Each row is a point on a tangle of strands that fork, close into loops and nearly touch. The rows are in no order.
Points whose rows are less than 97.9 apart are linked; no others are. Some points are linked to none.
Q_33: [-41   8   1   0  24  25  18   3  22  17  31   0   5  -8  10   7 -17  31
 -18   3 -41  10  -7   4  15 -26 -20 -30 -16   1  -6 -21 -25  -7 -27 -26
  25 -17]
Q_858: [ 12  23  -1 -25 -37 -22  -5   1 -16  13  15  -3  11  -7 -41 -21 -13  19
 -50  14  23   0 -34  37  -6   6 -35 -43 -17  -1 -21  45  13  24 -13 -13
  -5  -9]
Q_934: [-54   6   5   7  55   6   4 -23 -24  10 -11  29 -14 -12  39   2 -22  -7
  10  29 -11  13  -2 -18  41   3  12 -25   8  -4   4  15  -1 -26 -31  -1
  31   2]
Q_162: [-24  17  20  18  32 -21 -12  -4 -18 -16 -13  15 -36   7  10 -19  -2  -7
  -8  20   5 -19  14  -2  27  40  22  -2 -29 -25  21  51  13  -3 -20  -5
  -1  23]
Q_379: [-28 -21  -2 -14  44  -8   5   4  -8  13 -13   5   8 -34  40  -5 -43  -9
  37  38  11  19  21 -28   0  11   2 -28  24  -6  22 -26  18 -20  -1  -8
  28 -14]
Q_329: [ 58  19  -3  12 -44 -10   4 -23 -10   5  14  -1 -23  -5 -23 -15  39   0
 -34  -7  -4 -18 -15  24  -8  11  -2  29 -25 -34  -7  42 -10  38 -21  24
 -30  31]
Q_810: [  1  -2 -29 -15  -2  22   7 -15   3   7  17  24 -47  -7  52  -1  21  14
 -15  -4 -16  -3   5 -15   4  13   7 -24   3  23 -13 -15 -26  -6   1 -13
  10  10]
Q_614: [ 33  -3 -28  36 -52   0  14 -26   4 -31  -7   0 -27   1  20   8  47 -18
  -6   3 -29 -14   1  11 -23  15   0  10 -14 -11  -1  28 -56  56 -11  21
 -26  27]
Q_707: [ -9   8  34   5  26 -35 -13   0 -14   1 -21   3  -2   5 -12 -18 -26  17
  -5  27  20  11  -1  16 -11  33 -21  -5 -11  -4  24  54  24  25  11 -24
   0   0]
Q_340: [  6  25  16  35 -24   6  10  14  -3 -46  26  -2  13  44 -10  -8  25  -2
 -15   9 -20   9  21  32  -1   6 -32 -60 -22 -15  49  -3 -15  -4 -14 -13
 -36  13]
Q_619: [-18 -10  -2 -11  22   2   1  -5  11  13  -6  23  10 -16  -6  15 -25  10
  -8   0   2  11   0 -15   0  -3 -12 -19  35  44 -13   6 -13  26  23 -19
  20 -19]
Q_66: [  3  21 -13 -10  -6  19  20 -36 -29 -15   9  47 -53  18  11  -2  21 -11
   2  26  25 -25  -1 -19   1  36  25   1 -35  -8  25  30 -16  12 -25  10
 -21   6]
Q_759: [ -4 -18  -4 -15  28   8 -20 -17 -13   7 -20  20  23  -4   3  23  -9 -34
  32  -4  23  -2   8 -31   7 -18  22  10  37  37   3 -33  40 -53   4  24
   5 -33]
Q_688: [-21  12  30  30  17  -4 -13   5   3   0   0 -13  -3  18   6  -5   9   2
   7   2 -15 -17 -14  -2  39   2  23  51 -37 -50   2   8  43 -26 -39  31
   0  14]
Q_149: [  1 -20  -2 -13  23  10 -14  19 -18   6 -23  -6  29  -2 -14  18 -11 -37
  40   1  29 -13  14 -25   7 -11  16  35  31  22  11 -20  27 -23  21  14
   7  -8]
Q_269: [-22   0  26  59  19  -7 -23 -32   5 -52 -19  -8   6  35  -6   1  31  10
  14  -7 -35   4  10   8  25 -10  35  18   4 -19  23  19   6 -29 -25  44
 -28  -5]
Q_575: [ 20   6 -21  -1  11 -22  -6  10 -25  10 -14  12 -13 -18 -19 -12 -16 -45
   0  11  50 -15  26 -22 -37  38   9 -36  24  23   1  18 -13  18  22  -6
   2  -8]
Q_962: [  7  20 -26 -29 -17  19  32  11 -23   8  42  16 -51 -20  44  -3   2  14
  -3  21  28 -16  -2 -13   0   7  -4 -38 -37 -14  19  -6 -18 -11 -23 -19
 -11  -8]
Q_713: [-37  -6  22   6  37   8  -7 -23  -9 -26 -34 -12  23  12 -10   8  11 -12
  41 -20   1   3   0   0  48 -15  26  23   0   3  17  17  41 -36   4  30
  -5 -24]
Q_419: [-19   5   3 -14  16  14  22  10 -25  -5  37   6   6  -9   6  20  -8   9
   6  23  -3 -19  -5 -11  21  -2 -15 -45   4  -2  27 -10  -5 -26 -42 -26
 -14  -4]
Q_579: [-14  18 -13  14   9   6  20 -24 -10 -43  19  30 -22  29   8  -7  31   1
 -25  -7 -14  -7   0  12   2  32  -6 -18 -20  14  28  24 -35  20 -28   6
 -34  15]
Q_648: [-34   6 -17 -12 -13  24  27  -7   6  -1  47   8  -4  -7  28   5  -4  17
 -28  -4 -35   7 -10  16  14  -6 -38 -62 -11  22  -8 -12 -32  -3 -30 -34
  10 -19]
Q_738: [-16  36  20  17 -42 -10  10  16   8 -26  24  -8   6  35 -16 -13  22   3
 -24 -10 -33   2   7  41   7  14 -50 -69 -43 -11  12   1  -9  15  -9 -21
 -17  -4]
Q_455: [ -4   7  -8  -2  10  12  -4  12  43  32   6 -15 -28  -6  33  -6 -11   9
 -13 -21 -10  -9   6 -16  11 -23  27  25 -22 -34 -34 -44  15 -22   1  19
  32   0]
Q_234: [-40  -7  27 -21  30   9   5   8   9 -26 -15 -15  41  19 -22  17  -7   0
  23 -25  -7  10   9   6  12 -28   3  44   1   9  20   8  -5 -12  10 -14
  14 -15]
Q_572: [  6   5  38  12   5 -23 -38   1 -21   8  -3 -28  27  21 -30  -3   9  25
 -14  -5   6 -11  12  35   9 -19   6  61 -23 -33  19  11  62 -13  -2  22
 -18  16]
Q_31: [ -8 -10 -38  14   0  21  -9  -3  12 -23  13  -1   4   9  22  29  40 -13
 -10 -13 -47  20  -1  -5 -20  22  -1  -1  18  33  13  -3 -42   3  -7   3
  -4  21]
Q_114: [-49 -11   7 -12  57   2  -2 -14 -12  13 -19  13   6 -20  36   8 -23 -12
  28  23  -9  20   2 -23  31 -12   9  -9  14   6   4  -1  14 -34 -19  -5
  38 -17]
Q_51: [ 21 -22 -31   4  10  30 -34  -4   7   3 -17  13 -11  -9  12  11  17 -25
  -6 -15 -19  -1  23 -10  -3   1  19  14  28  52 -30 -17 -15 -15  39   6
  19   8]
Q_472: [  3   9 -16  30 -32  26  27  18  37 -19  11 -16  10  22   6  22  23  -2
 -18 -18 -70   9  -9   8 -10 -17   8   1 -32 -32 -20 -19 -33   1 -32   8
  -8  16]
Q_65: [ 21  11 -40 -43  -9  16  25   4 -28  16  23  24 -40 -26  30   7  21   0
   8  26  37 -20  10 -24 -14  19   6 -33 -10   5  19   2 -20   6  -4 -10
 -17  10]
Q_177: [ 18  -8 -20 -13   5  -7  11  23  -1  31  11 -10 -17 -20  13   0  -7  -3
  -1   9  30 -15   7 -30  -3   1  11 -10  18  -3  -9 -24   6  -2  -2  -4
   1   7]
Q_451: [ 49  -3 -30 -28 -29  24  24  -5  -2  21  35   5 -22 -19  31   6  37  27
   5   7   3 -13  -9 -15  -5 -21   4   3  -4 -14   4 -47 -16 -18  -3   7
 -12  17]
Q_997: [-26 -19  15 -25 -33  -2   6  34  13 -13 -16 -30  20  -1   2  14   4   4
  15 -33 -41   3  -8  22  17 -14  14   8  -4 -21 -46  -7 -13  23  35 -22
  32 -17]
Q_660: [ 26  23 -16 -35 -29  -2   8  -8 -21  25  37   5   2 -17 -50 -20 -13  18
 -41  13  40   2 -32  18  -9   3 -33 -31   0  -3 -10  35   3  10 -25  -8
 -27 -10]
Q_423: [-19 -27  15 -33 -21 -17  -1  37  20   9 -18 -20  19 -10  -7   2 -21  17
  38  -9  -8  14 -14  22   8  -4  -8  10  -6 -17 -40  11  -1  28  21 -25
  32 -18]
Q_790: [-35   4  49  10  15 -14 -15   2   5 -21  -2  -1  25  22 -28 -11  -6  36
   7  -4 -27  13   1  32  14  -9 -21   6 -14   1  22  15   1  17  14 -34
  -1   2]
Q_904: [-17  -4   2  21  -8   9  -3  20  24 -47 -13 -23  61  18  -4  24  28  -9
  -2 -29 -55  32  13  16 -13  -7   1  -2  11  19  16   8 -25   4  19 -18
  -1   4]
Q_937: [ -6  17  12   6 -23 -12  -5  11   0   4  10  -8  -9  -7 -19  -6 -13  29
 -36  10  -2  -2 -20  30   6  14 -40 -32 -52 -14 -15  35  17  21 -20 -29
   2   6]
Q_255: [  9  24 -17   0 -49  13  24  -8  -8 -27  34  15 -20  17  -6 -11  21   8
 -36 -13   6  -7 -26  26   4  14 -23 -22 -51  -7 -14  27 -29  34 -25  -5
 -27  -9]
Q_189: [ 13 -16   7  28  23   8 -30  -1 -16 -21 -29  -8  -3  13 -21  10  18 -40
   8   3  14 -22  17  -6  26   5  30  25  22  17  13  26   3 -12  27  17
  -7  15]
Q_64: [ 11  -7  -9 -18  21  17   5 -32  -9  17  13  41 -31  -1  43  16  10   5
  19  20   2  -4   3 -37  11 -12  26   4  21  16  12 -41  11 -45 -22  12
  -9   4]
Q_136: [-31  -8  -1  -6  35  21  -2   5   7 -35  -5 -15  43   8  -8  32  17 -13
   4 -26 -39  20   6  -6   9 -10   5  21  19  30  11   2 -10 -14  20 -15
   3   6]
Q_485: [  3   4 -11   1  14  17   7 -25 -18   7   5  38 -57  12  29   1   5 -21
   4  21  13 -17   4 -27  13  35  35   3 -18  -1   5  10 -10  -4 -21  13
   1  12]
Q_670: [ 24  -5 -12  23   9  -7 -19  -3 -11 -16 -13  -6  -3   0 -29  13  31 -15
 -16  -9   9 -19   9   6   6  12  10  13  23  19   1  24 -25  21  28   7
 -12  22]
Q_29: [ 36  13  -8  22 -51   9  12  -6  -1  -3   7   0 -29   6 -11   2  30   4
 -34 -19 -29 -17 -29  19   1   7   4  28 -28 -40 -49  18 -25  39 -22  17
 -21  13]
Q_837: [ -3 -22   5 -22  25  -3  -3   0  35  21 -35 -13   8   7   2 -20 -54 -11
  20 -13  24  27  15 -20 -23 -23 -13  27   8   6 -17 -31  17  -3  31  14
  35 -40]
Q_322: [ 11  11  32   6 -36 -27  -4  12 -13  -2   6 -34  54   0 -60 -16  21  24
  -9 -10   2  -2  12  52  -1  -8 -21 -11  13 -11  17  10  -6  15  27 -21
 -41  23]
Q_355: [-28   6  42   4  28 -23 -17 -14 -14 -12  -9  10   5  16 -25 -19 -15  26
 -12   9   1   7  -1  19  10   1 -23  -8   4  10  24  45  11  30   6 -29
 -11   0]
Q_562: [ 16   8   9  22  16 -28 -24  -4   1   3 -27   1 -34   9  -3 -17 -34 -25
 -24   9  18  10   6 -17  -1  38   6  19 -25 -13 -21  37  27  37   7  -1
  21  11]
Q_85: [ -3 -11  34 -30 -19 -23  -4  35  16 -13 -12 -15  45   9 -39 -13  -5   8
  52 -21  28   3  15  23   6 -21 -19  46  13  -6  25  20   8   3  35 -15
  -1  -8]
Q_159: [  5   8  52 -12 -16 -35 -27  10 -21  13   5  -9  50  -1 -50 -23  -5  33
  15   7  16  -1  17  38 -10 -13 -25  16  13  -7  31  21  21  19  29 -35
 -22  15]
Q_473: [ 36   0 -38 -24 -42  45  28 -28 -22   6  29  12 -36 -28  44  19  46  19
   0  16  -3   2 -17  -3 -15  -9  -4  -6 -16   3  25 -34 -34  -4   3  -3
 -26  12]
Q_627: [ 19  19 -16 -24 -46  19  18  -8 -20   0  49  12  -7   3 -27  -2   9  11
 -34  -8  25  -4 -31  19   9 -10 -30 -31 -23  -3  -4  10 -29  12 -17  -8
 -34  -6]
Q_690: [-12  -4  41 -24   5  -9  -4  13  11 -13  -6  -8  44  18 -50   1 -18  15
  27 -18  23  16   8  13   3 -31 -16  54  17  15  19  25   1   6  32 -16
   3 -19]
Q_242: [ -4  -6 -14   1  31   5  -2 -24 -25   8  -3  30 -28   5  23   2  -5 -22
  28  18  18 -18  -4 -35  28  19  45  -9   8   4  -3  -7  20 -34 -19  16
  -5  -6]
Q_665: [-27  -6  14  35  29   5  -6 -32  -2 -50 -39 -27  25  22  -3  13  33  -8
  36 -21 -18   7  11  11  34 -22  32  29   2   5  22  13  21 -50  -9  45
 -17 -22]
Q_395: [  7  12  12  -8   2 -12  -2  29   3  41   7 -28  25   6 -35  -3  -8   7
 -14   5  28  -6 -22   6  -2 -17  -3  35 -21 -28  -7 -10  47  -3 -15   4
  -4  17]
Q_4: [-30 -23  14 -36  31  -5   4  22  36   7 -30 -14  10  12  14 -15 -46   4
  45  -4  15  28   4   1   9 -18 -21  54 -23 -26   8  14  17 -18  -3   5
  47 -24]
Q_495: [ 11 -14 -11  -3  25  28 -26  -3  16   7 -28  11  -5  -8  21 -19 -25 -27
   1  -7   3  10  28 -26 -13 -17  12  11  26  53 -30 -30  12 -24  44  -4
  41 -11]
Q_469: [  1 -12   3 -17 -10  -7  13  -6   8  35  -9  10   9 -34  -5  -7 -48  40
 -25  18   5  22 -27   8 -35  -4 -23 -50  25  10 -35  -8  -3  11  18  13
   9 -47]
Q_168: [  2   8  -8 -21 -25 -10  24  25 -11  24   3  -1  17 -47  -5   0 -33  17
  -4  30  32   8 -10  11 -19  25 -43 -73  -9  -7  -7  24  -5  23   4  -7
   1 -32]
Q_87: [-28 -12  21   5  17   0   5  14 -21 -21   7 -18  40  -5   0  35  17  -8
  38  10  -6 -16   6  -7  25   6  14  -5  21   2  43  -5   8 -27  -2 -20
 -12  10]
Q_464: [-14   2  12  19 -15  -5  10  14  23 -47  -9 -14  46  34 -26   5  27  12
 -18 -22 -50  23   5  31 -10  -9  -8 -25   3   7  -3   1 -18  30  16 -17
 -18   4]
Q_327: [ 11  -1  -5 -29 -34 -15  20  17  -7  36   1  -5  17 -42 -25 -10 -47  20
 -15  22  29   5 -22   7 -27   1 -29 -54  18  -7 -23   1  11  14   4  -7
  -3 -29]
Q_868: [ 39   6 -23   6  -8 -13 -14 -35  -1  33  -1  22 -55   2 -11 -42 -35  -6
 -42   2  15   6  -5 -18 -33  14  11   0   4  10 -49  11   9  21  -3  12
  10 -16]
Q_23: [-11   6  19  15  -1   3  -1  29  27 -11  -3 -44  20  12 -16  16  15   6
  -4 -27 -26   0  -3  23  12 -26  10  45 -32 -31  -2  -8   3  -1   2   5
   3   8]
Q_873: [-27   2  -7  23  31  24  -2 -50 -16 -26   4  30  -8  25  10  18  29 -10
  12   3 -25  13 -15 -16  30   4  36   9  14  19   6  11 -14 -24 -32  22
  -9  10]
Q_535: [ 13 -16 -42   4   1  26 -30 -12   6  -1   3  17 -18  -8  17  26  30 -16
  -3 -14 -36   5   9  -4 -16  11   3   8  28  59 -15 -13 -35 -16  24   6
   2  16]
Q_178: [ -5  -7  13  16 -18  -6  -5  36  20 -34 -17 -44  24  12  -7  16  27  -2
   6 -40 -49   6   0  29  13 -16   9  28 -21 -36 -23   2 -10  24  27  -4
  12   1]
Q_626: [ 14  -6 -19 -11  15  -3 -12  -4 -37   5  -6  31 -15 -15  12  10  -8 -36
  11  18  33 -13  29 -37 -25  27  16 -31  36  42  15  -2  -6  -7  12 -15
  -7   3]
Q_217: [-32 -13   4 -21  10   2  12  -1  15  22  -7  19  11 -19   8   0 -36  41
 -19   2 -17  17 -27  19  -1  -4 -30 -41  16  26 -37  11 -21  27  15 -10
  20 -39]
Q_240: [-12  16 -12 -18  -3  22  27   6 -30 -20  45  12 -16   0  21  10  18   2
  -3  22   4 -19 -10  -4  10  15 -15 -44 -37  -7  35   3 -22 -16 -43 -27
 -21   2]
Q_461: [  1  -4  19  20   7  -4  -3   6 -12 -26  -9 -29  32   9 -19  21  35  -4
  24  11  -7 -14   5  19  12 -17  14   9  24  -1  41   1   0 -32  -6  22
 -38  14]
Q_153: [ -2  18   0  37  -9   3  23   4   1 -48   9  12   6  39  15  -5  37  -1
 -25 -10 -30   7   9  27  -6  25 -12 -44 -14   6  41  14 -29  13 -21  -3
 -38  21]
Q_454: [ -7   1 -13 -13  19  23  10   8  29  21  14 -10  -3  14  26  21   9   6
 -15 -18   0 -15  -1 -16   0 -33  24  42 -11 -11  -7 -50   3 -42 -14  26
   9  -3]
Q_538: [ 16   9 -15  17  12  -5  -9 -21   2  23  -5  35 -45   6  -8 -25 -38 -14
 -38   8  14   2   7 -19 -19  35   9  -1  -5  16 -34  28   2  37  -2  -2
   9  -8]
Q_435: [-21 -17  13 -38  20  11  12  -2  48  27 -24  -4  29 -13  10   0 -56  21
  16 -16   9  39   4  -1 -19 -37 -17  23   5  12 -13 -18   4 -12  24   5
  43 -49]
Q_77: [  8 -14   4 -13  -8 -31  -7  27  15  38  -7 -33  21   2 -19 -15 -34   4
   3   8  28  22 -20   9 -20  -3 -20  36 -24 -35 -21 -22  63  14  -8   2
  26   2]
Q_567: [ 32  -6 -23  -6  -5 -20 -14  15 -19  19 -19   0  -9 -15 -20 -26 -21 -47
  -6  -2  42  -6  13  -9 -31  30  14 -26  25  21 -35   0 -10  30  36  -9
   2  -1]
Q_319: [ 12  19  29  32   3 -14 -25 -26 -26 -11   7   0 -12  25 -33 -13  22  17
 -27   7  -2  -8   3  21   6   9  12  28  10 -16  24  29   6   4 -12  16
 -45  18]
Q_894: [ 28  -7 -24  44 -35  20  22 -32  15 -38  -7   5 -17  26  16  11  33 -11
 -11  13 -38  12  -4  -5 -27  -5  -4  16  -3  -8  17  15 -43  40 -28  19
 -22  28]
Q_250: [-24  -3  -1   7  47  10  -5 -28  -8   2 -30  13  24   9  -9  13   1 -32
  44 -20  23   3  -6 -23  39  -6  29  15  17  19   1   3  50 -41 -12  29
   7 -39]
Q_901: [  6   6  37  26  -8 -17  -9  22 -11 -26   2 -35  43  14 -38   0  20  18
   9  -1 -13  -2  24  37  -4 -20  -1   3   7 -17  37  -7 -13 -13   9   0
 -36  19]
Q_925: [  8  -7 -21  -9  -6  26  20   0  10  14  35  -9  -8  -7  25  19  25  22
  -4  -1 -20 -12  -4 -14  -8 -31  15  19  -1  -5   0 -45 -13 -34 -17  10
  -5   8]
Q_975: [ -8  -7  25 -24   0 -23   9  19   1  23   2   1  46 -20 -41   6 -59  20
  30  23  41   8  -4   0 -25 -10 -38   2  26   0  16  15  15  19   0 -22
  11 -16]
Q_444: [-48   5  28  -4   3   9  21  15  24  -2  23  -8  30   8 -18  10 -25  21
  15   2 -46   8  -8  26   9 -24 -42 -24 -35  -4  10  -3 -20   2 -11 -46
  33 -12]
Q_760: [ 18  -6 -50 -19 -59  30  22 -18 -16 -11  25   9 -23 -20  55  24  54   4
  -1  -1 -11  12 -23   5 -19  10 -13 -26 -22  12  14 -17 -45   9   4  -6
 -33   5]
Q_944: [ -6  13  31  16  29 -38 -35 -10 -20   3 -23   2 -30   1  -8 -32 -28   4
 -15  22  17  12   5  -2  -2  44   5   3 -27  -7  12  60  41  18  -5  -6
   0   8]
Q_785: [ 17  11 -10  18 -38  11  11  -1  20  -9   9 -17  -6   7 -10  16  24   2
 -26 -23 -46  -4 -20   8   1 -10  13  26 -24 -34 -38  -1 -28  22 -26  23
 -12  13]
Q_967: [  8  -8 -16   3  21  -1 -20 -12  25   4 -13  20 -25 -22  39 -16 -24 -23
   1   8  -2  13  27 -37 -20   3   7 -20  30  45  -6 -33   8 -33  28 -15
  36   4]
Q_406: [ 51  -8 -26 -13 -23  -8   3  20   4  42   4 -11   2 -22   3 -12   5 -17
   5  -9  46 -19   7 -14 -22 -15  21  -7  34 -13 -15 -59  13 -13  17  19
  -1  16]
Q_482: [ -4  -1 -50 -18 -41  22  15  -2  -6 -10  23  16 -36 -14  64   9  45   4
 -12 -14 -23 -11  -3  -1  -5  29  -1 -32 -23  17 -13  -6 -34  12  -5  -4
  -5   7]
Q_687: [ -3  37   6   7 -23   2   2  -5  -4 -16  33   1 -32  14 -10 -17   6  19
 -43   3 -12  -9 -15  24  10  19 -35 -25 -60 -21  -3  30   5  18 -44 -17
  -5   5]
Q_513: [-32  -2  14 -38  17   9  16   2  24   6   0 -21  37   0  -3  24 -27  15
  11 -38  13  19   5  -3  -7 -43  -5  37  -6  23   0 -12  -5 -18  11 -14
  20 -28]
Q_708: [ 40 -18 -34  -4 -10  16 -24  16  12  43 -15 -14  19  -1   0  -4  -1 -47
  17 -15  49 -27  18 -16 -21 -26  13  18  29  -9 -14 -57  12 -21  23  49
   0   7]
Q_515: [  7 -28  15 -32 -14 -32 -16  35  25  15 -20 -26  20   0 -13 -12 -32  11
  29  -4  12  29 -24  15 -14  -6 -25  42 -21 -30 -32   8  39  24  11  -8
  36 -11]
Q_543: [-23 -14  14 -15  19 -15  26  24 -14  15   0   8  25 -44  24  17 -41   6
  36  38  18  -3   7 -21   1  15 -14 -38  23   0  34  -6  12  -4 -10 -27
  11 -15]
Q_556: [ 40 -16 -17   4 -24 -28 -14   7  -6  24 -28 -16 -20 -21  -3 -44 -30 -32
   2 -15  30  -1  15  -2 -34  17  17 -16  30   4 -57 -41   1  16  38   3
  14 -13]
Q_463: [  0  -6  -3  16 -24 -12   2  32  -4 -18  -8 -24  -1  -6   4  16  39  -1
  -8 -19 -16 -16   3  20   9  23   9 -29  -8 -18 -14  14 -22  28  17 -16
  -7  24]
Q_7: [ 31   8  -8 -16  -1  -1   2 -22  43  19  12  18 -28   3  25 -17  -1  12
  -2  -3  19  -6  -8 -39 -26 -40  12  15  19   4  -6 -61  22 -28  15  20
  19  10]
Q_262: [-10   1  30  21   8  -8 -31   4  -6  -9 -26 -28   9  27  -7   2  14  -2
   4 -13  -2 -13  -1  17  34 -11  19  69 -31 -45  18   6  54 -23  -8  38
  -3   2]
Q_859: [-23   0 -23   3  -9  24  20   3  12 -23  28   3  16  12  17  13  26   3
 -28 -23 -41   7 -13   5   1  10 -14 -37  -4  21 -11 -15 -41  10 -16  -7
  -9   7]
Q_202: [-13   4  14   2   0  -6   7  35  14  12   5 -25  22   4 -24  18   2   4
  -1 -11   3 -13  -7  11  12 -24  -1  30 -27 -26  -2 -14  22  -1  -9  -3
  -1  15]
Q_131: [ 36   2  -8  -5   8   0   1 -31  37  33   9  24 -35   1  12 -40 -28  17
 -26   2  20   0 -14 -32 -21 -23   8   0  15   8 -19 -46  13 -16   6  18
  18  -7]
Q_90: [-34  14  32  22  -2  -6   8   9  14 -35   6  -4  34  27 -21 -15   2  22
 -18 -29 -35  17  -6  29   9   0 -28 -24  -3  11   1   8 -20  31  13 -35
 -11   9]
Q_533: [ -1  -1  39 -14 -13 -36  -3  19  -6  20   6  -4  41 -15 -50  -4 -39  24
  25  23  30   8  -4  18   2  -4 -36   0   8  -9  23  25  18  15  11 -29
   1   8]
Q_936: [  8 -17  -6  -3   3 -22  -6  -5  48  11 -26 -21   2 -11  21 -35 -38  -9
  15 -19  14  17  -1 -17 -43 -30 -11   0  29   7 -23 -63  28 -16  43  15
  41 -36]
Q_78: [-18  12  19  32  15   3  -3  14  -8 -18   8  -8 -30   3  19  -4  13  -8
   1  12 -19 -18   1  -3  43  24  34  20 -30 -47   9  18   6 -12 -32  15
   1  29]
Q_696: [ 40 -11 -28  32  -7   6 -15 -22  -8 -10 -12   9 -17   3 -11  24  39 -27
  -6   1  -1 -29   8   6 -15  14   7  15  22  34 -10  29 -44  21  11  12
 -18  23]
Q_141: [-16  -9   0 -23  24  -1  -4  -1  -4   9  -5  21  35 -22  -7  24 -48   0
  26  10  10  21  19 -28  -8   1 -20  -6  56  40   4  -3  -6  17  25 -23
  22 -27]
Q_652: [ 40   8 -13   2  -8 -19   4 -33  20  34   3  17 -43  -9   0 -46 -36  11
 -35  11  16   7 -17 -15 -36   1  -5  -8  15   1 -40 -28  13   1   3  20
   8 -24]
Q_380: [ 49 -12 -36  18 -44   5  -5 -23  -4 -11 -11  -7 -25  -5   1  18  48 -24
  -7  -3 -17 -26  -3  12 -13   7  14   9   3   7 -22  20 -60  42   1  22
 -16  25]
Q_486: [-19   0  24 -15  11  -2  17  22 -15   2  13  -3  30 -13 -12  28  -9   8
  24  15   9 -12   2 -13  19   6  -6 -12  21  11  22  -1   7  -7   1 -22
  -3   9]
Q_557: [ 14 -19  -5  -4 -22 -34 -11  -6   6  21 -34 -11   1 -27   0 -39 -40  -9
  -1  -8  17   9  -1 -11 -41  -9   2 -23  45   9 -51 -58  10   4  50   5
  32 -30]
Q_631: [ 23  -9 -14 -11  12  12  -8 -26  12  18   8  29 -24   1  38   2   9  -2
  14   5   6 -14  -1 -34 -14 -32  24  19  29  18  13 -57  22 -57   2  26
   9   8]
Q_449: [ 12 -21  -1   8  26  24 -19   6 -16 -21 -48 -13  14   6 -13  21   9 -55
  34  -8  18 -17  22  -9  17  -7  15  38  25  33  12   6  22 -30  33  25
   9  -4]
Q_487: [-11   0   9   8  21   8 -12  21  14  16 -26 -17 -27   8  19  -6 -28 -25
   6 -11   1   6   9  -9  29   7  10  63 -32 -50 -20  -2  45   2  -9  21
  40   9]
Q_140: [ -4   4  32  60  16  -8 -31 -34 -25 -30  -8  -3   2  36 -24 -15  25  20
  -1   1 -17   5   8  24  12  -3  29  19  15 -18  24  16   7 -16 -14  40
 -51  -3]
Q_418: [ -9   6  -5  34   4  12   8 -41 -20 -48   7  26 -11  32  14  17  39  -6
   5  14 -33   5 -15  -9   5  21  21   2  -5   4  37  17 -25  -9 -36  25
 -32  24]
Q_492: [ 12   1   5  -6 -17 -21  15  50  -7  33  12 -36   1 -27  -7  -8 -26  12
   4  24  25   1 -13   8  -2  12 -21 -27 -27 -39 -12   0  31   9 -12 -23
   9   8]
Q_643: [ 37  21  10  22 -15 -20 -10 -14 -18   8  11   5 -19  12 -31 -13  34   0
 -38   0   7 -19  -2  18   0  15   9  36  -8 -23   5  35   5  18 -11  12
 -28  32]
Q_812: [-48  12  10  28  45   4  -1 -39 -20 -19   1  26  -4  12  10  -2  14  -6
  14   6 -28   6 -11 -14  52  13  32  -9   7   1  12  26  -1 -23 -31   5
   6   0]
Q_608: [  7  -6 -28 -10  17  11 -17 -17  15  17   0  31 -40 -25  61 -11   0  -7
 -11   4 -13   4  15 -33  -1   6   7 -21  24  34  -2 -29  -5 -33  19 -14
  26  16]
Q_525: [  6  -1  -2   5   6   7 -15  21  28  29 -13 -19 -35  -5  16 -11 -18 -15
  -9 -16  -3  -7  15 -20  13  -3  19  47 -18 -34 -39 -28  35   7   6  31
  31   1]
Q_232: [ 12   7  -8  -6 -15 -10  14  37  -6  29  10 -16 -24 -15  -5  -6  -1   4
 -12   6  23 -21  -9  -5   4  12   6 -14 -15 -20 -16   4   2  16 -10 -10
  -1  17]
Q_228: [-11 -17   8 -23  -1 -11  10  11   3  11  -9  16  48 -27 -15  13 -56   4
  50  15  27  22  13 -27 -20  -9 -28   9  51  24  19  -9   2  13  20 -11
  22 -30]
Q_978: [ 23   5 -45 -35  -8   7   6  -6 -40   4  23  38 -25 -22  21  11  31 -18
  11  17  37 -21  15 -24 -24  28   1 -32  11  36  22   7 -18   1   1 -13
 -22  15]

How many points has the smallest loop of links through each point below? Write - if it is on no loop.
Q_395 | 8
Q_858 | 6
Q_562 | -
Q_967 | -
Q_269 | -

A piece is all that can be reached along the links. How many separate loops has the piece of each point below (a circle has one, a figure eight two, a Y none), and how many tips (points with one link)?
Q_575 | loops 0, tips 5
Q_232 | loops 0, tips 2
Q_670 | loops 0, tips 2
Q_627 | loops 1, tips 0
